The views of a scene show one set of named points, each view turned or mirrored, and shifted as a whole, with a little noise and some points left out.

Scene 1
View 1
susom: [ -7  -3   3  -2 -23  28   0 -30  -7 -15  17 -18  28  14 -14  17 -12 -13
  -9  11   6]
Zavof: [-16 -37  20  21 -50  54  17 -28 -49  20 -37 -11  58  20 -49   2  -3 -30
  32  16 -12]
bogu: [-26 -32  -1 -39 -15  50 -10 -41 -14  14 -59 -15  52  23 -41  -3 -23  21
 -16 -21  21]
lozot: [-13   5  -6 -13 -20  41 -17 -49 -46   5 -37  16  35  23 -19  13 -24  13
  22  -5   0]
Poson: [-13 -18 -34  11 -10  15  -8 -54  26  -4  -4   4  48  21 -25  -9 -29   5
  16   7  28]
pekeb: [ -7 -10   2 -32  -8  39 -12 -47 -27   7 -36 -10  39  15 -28   7 -17  10
 -16 -15  11]
Dezag: [  7  16  -3 -13  -6  20  -5 -50 -36 -14  19  -9  14  19  -1  28  -9  -9
   5   8   8]
gik: [-25   8   4   6 -38  46 -17 -25 -34  -7 -16  13  36  16 -13  18 -23   5
  19   5 -11]
saf: [-11 -14  23  -9 -30  38   5  -6   1 -20  29 -47  27   6 -18  20  -1 -24
 -44  10   3]
Ker: [-13   5  -7  -9 -17  34 -22 -35   7 -13 -13   7  37   6 -16  10 -29  13
 -13  -7   5]
Bugu: [ -6 -18  11 -29 -14  40   3 -45 -44  10 -27 -25  36  25 -30  11  -5  -6
  -6  -3  11]
zore: [ 12  21   6  -5 -11  19  -8 -33 -15 -26  40 -18  14   5   0  31  -7 -19
 -18  11  -2]
mopo: [-12 -19  -5  47 -44  22  11 -16  28 -21  40 -16  48   8 -22   4 -10 -38
  12  33   2]
mak: [-30   2   3 -34 -22  43 -12 -28 -49  -5 -10 -16  16  34  -6  27 -18  16
   6  -3   8]
paf: [-36 -38 -13 -32 -16  36   1 -39 -13   9 -24 -26  40  42 -27   0 -21  15
   8  -4  31]
Lil: [-39 -17  11 -12 -44  58  -6 -23 -46   9 -41  -2  39  30 -28  14 -20   8
  23   1  -6]
sek: [-14 -24   5  16 -40  50   3 -44 -51  24 -58  14  61  20 -44  -1 -15 -11
  42   4  -7]
View 2
pekeb: [-10  11 -36  -6 -29  17   4  17  29   3 -33 -10 -24 -26  17   0 -11 -33
  -8  12  22]
gik: [ -6  28 -18  -5  -8  16 -14  -6   0  31 -11 -12  11 -23   0   6  21 -12
 -11  21   6]
zore: [-10  -5 -45   8  39 -12  15  33 -13  29   0 -32   6 -19   2   1 -12 -25
  22  11  -8]
lozot: [  1  23 -22  -4 -27  28 -12   4  26  32 -32  -5  -1 -38  21   6   9  -8
  -5  19   7]
Dezag: [ -8  -5 -39   8  17  -2   1  27  10  32 -15 -23   4 -32  19   5  -7 -11
  21  15 -11]
bogu: [-15  11 -31  -6 -58  20   0  -4  38 -23 -42  -2 -40 -22  11  -6  -3 -41
 -20  14  33]
Lil: [-19  25  -9 -12 -37  12 -36  -4  20   9 -15  -4  -2 -19  14  10  20 -20
 -29  27  13]
Ker: [  3  10 -37   6  -8  22  25  -4   3  14 -22 -19 -13 -20 -12  -9   7 -25
   5   9  18]
Zavof: [-25  53 -14 -34 -41 -20 -52 -16  -2   8  -7  10  16 -36  27   4  -9 -44
 -11  25   2]
sek: [ -9  56 -14 -30 -55   8 -40 -23  14  20 -24  14  13 -45  27   2   0 -28
 -12  21  10]
mak: [-18  -9 -19  10  -9  12 -20  23  28  14 -18 -19  -9 -15  17  16  18  -6
 -16  27   4]
susom: [-17   0 -38   3  11 -13   6   8 -10  12  -5 -20  -1 -18   0  -5  -4 -32
  14  13   2]
Bugu: [-24   8 -32  -8 -24  -5 -18  24  31  -1 -24  -8 -14 -29  30   6 -14 -35
  -6  16   9]
Poson: [  0  -3 -44   8 -31  -9  21 -41  -6   9 -30 -12 -11 -44  -5 -26   4 -19
  36  13   8]
View 3
Poson: [ -7  27 -12  -5 -17   8  -7   9  -3  33 -29  -7  -9  27 -22  46  14  22
  15  -9  -3]
Bugu: [  8   2   5  -7   4 -38   8   1 -16  -1 -48 -11 -36  43  28  35 -27   0
   6  12  24]
Lil: [-14  25  -6  -4  27 -31  21  10  -7 -26 -44 -23 -30  30  17  38 -41  19
  27 -11  46]
Dezag: [-18 -18  -8 -18 -20 -27 -33  -3  -6  -4 -16   6 -37  25   5  21  -8   9
  14  28  31]
gik: [-16  12  -7 -12  21 -12 -12   8  -2 -23 -29   2 -24  18   0  31 -16  26
  26 -12  32]
susom: [  1  -6 -12 -15   0  -9 -17   0 -12 -17 -32  11 -29  16   2  25   8   9
  23  18  10]
mopo: [ 11  21 -17 -26   3  19 -14 -17 -36 -32 -21  33  -7  -9 -32  26  22  37
  22   3 -17]
paf: [  6  30 -11   1 -11 -22  33  15 -15  16 -48 -35 -26  42  10  44  -6   2
  22  10  20]
sek: [-12  37  19 -10  31 -31  11  -2 -16  -7 -38 -10 -18  36   8  48 -61  37
  -6 -39  35]
mak: [-20   1 -18  -5  -5 -36   2  14  -1 -14 -33 -25 -42  30  21  26 -19   4
  35  23  51]
bogu: [ 10  19   0  13  20 -22  27  29   8  19 -66 -33 -28  52  36  51 -16  -9
  16 -15  12]
Ker: [-12  -2 -12  -1  11  -1 -19  22  18   3 -38  -3 -25  27   9  35   9   7
  28  -8  13]
saf: [ 26 -15 -18 -18  13  -8  -6  -2 -27 -44 -49  21 -36  12  18  18  22  -9
  30  34  -5]
zore: [ -4 -32 -13 -22 -12 -11 -46  -6  -9 -21 -21  25 -37  13   3  15  13   4
  22  33  14]
View 4
Lil: [  8 -14   9  -8  21 -17 -10  -3  31 -46  18  41 -16 -12  -6  -1  20  30
  17 -21  -9]
pekeb: [-16 -44   2 -21  30 -41 -12  22  14 -30  22   5   9 -18  -5 -15   4  22
  24 -41   6]
saf: [-46 -25  -2 -25   9  -6  21  29  11 -15  15  -1  46   0  19 -33  33  -1
 -24  16   2]
Ker: [-18 -28   6 -21  11 -42  -7  -5  -9 -26  11   4  13  -5  -2 -12  -7   5
 -18 -32  17]
Dezag: [ -9  -8 -13   1   9   3  -3  23  -2 -40 -12  -1  45 -17 -10  -5 -22  -3
   2 -37 -10]
susom: [-24 -13   2 -14   8 -11   6  11  -5 -27   2   2  44  -9   8 -22   5   0
 -14  -8   3]
mopo: [-15  20  24 -19  -7  -6   5 -22 -34 -30  -7  15  64 -15  23 -44  20  -7
 -24  35  15]
Zavof: [  9  10  30 -16  14 -11  -6  -4  35 -57  16  52  19 -38  11 -27  30  34
  49   9   6]
lozot: [  8 -15   4  -8  15 -27 -15   0  15 -47   7  21   4 -21 -13   3 -18  19
  20 -47   3]
Bugu: [-13 -32   2 -14  31 -18  -5  30  19 -37  12  12  22 -23   0 -18  17  23
  34 -28  -8]
zore: [-37 -13 -13 -14  -6  -2  11  27   5 -27  -2 -11  63 -10   2 -15 -16 -16
 -25 -13   7]
sek: [ 22   4  28 -15  16 -31 -20 -15  25 -60  14  50   5 -38  -2 -12   7  37
  51 -17  13]
paf: [  3 -34   7  -9  46 -24 -15  10 -23 -29   7   9   0 -10   3 -21  33  26
  19 -31 -22]

Which points are out of place in each view (at most two, in the order of its rows)? Write none if all are in place.
view 1 -> none
view 2 -> none
view 3 -> gik
view 4 -> Dezag
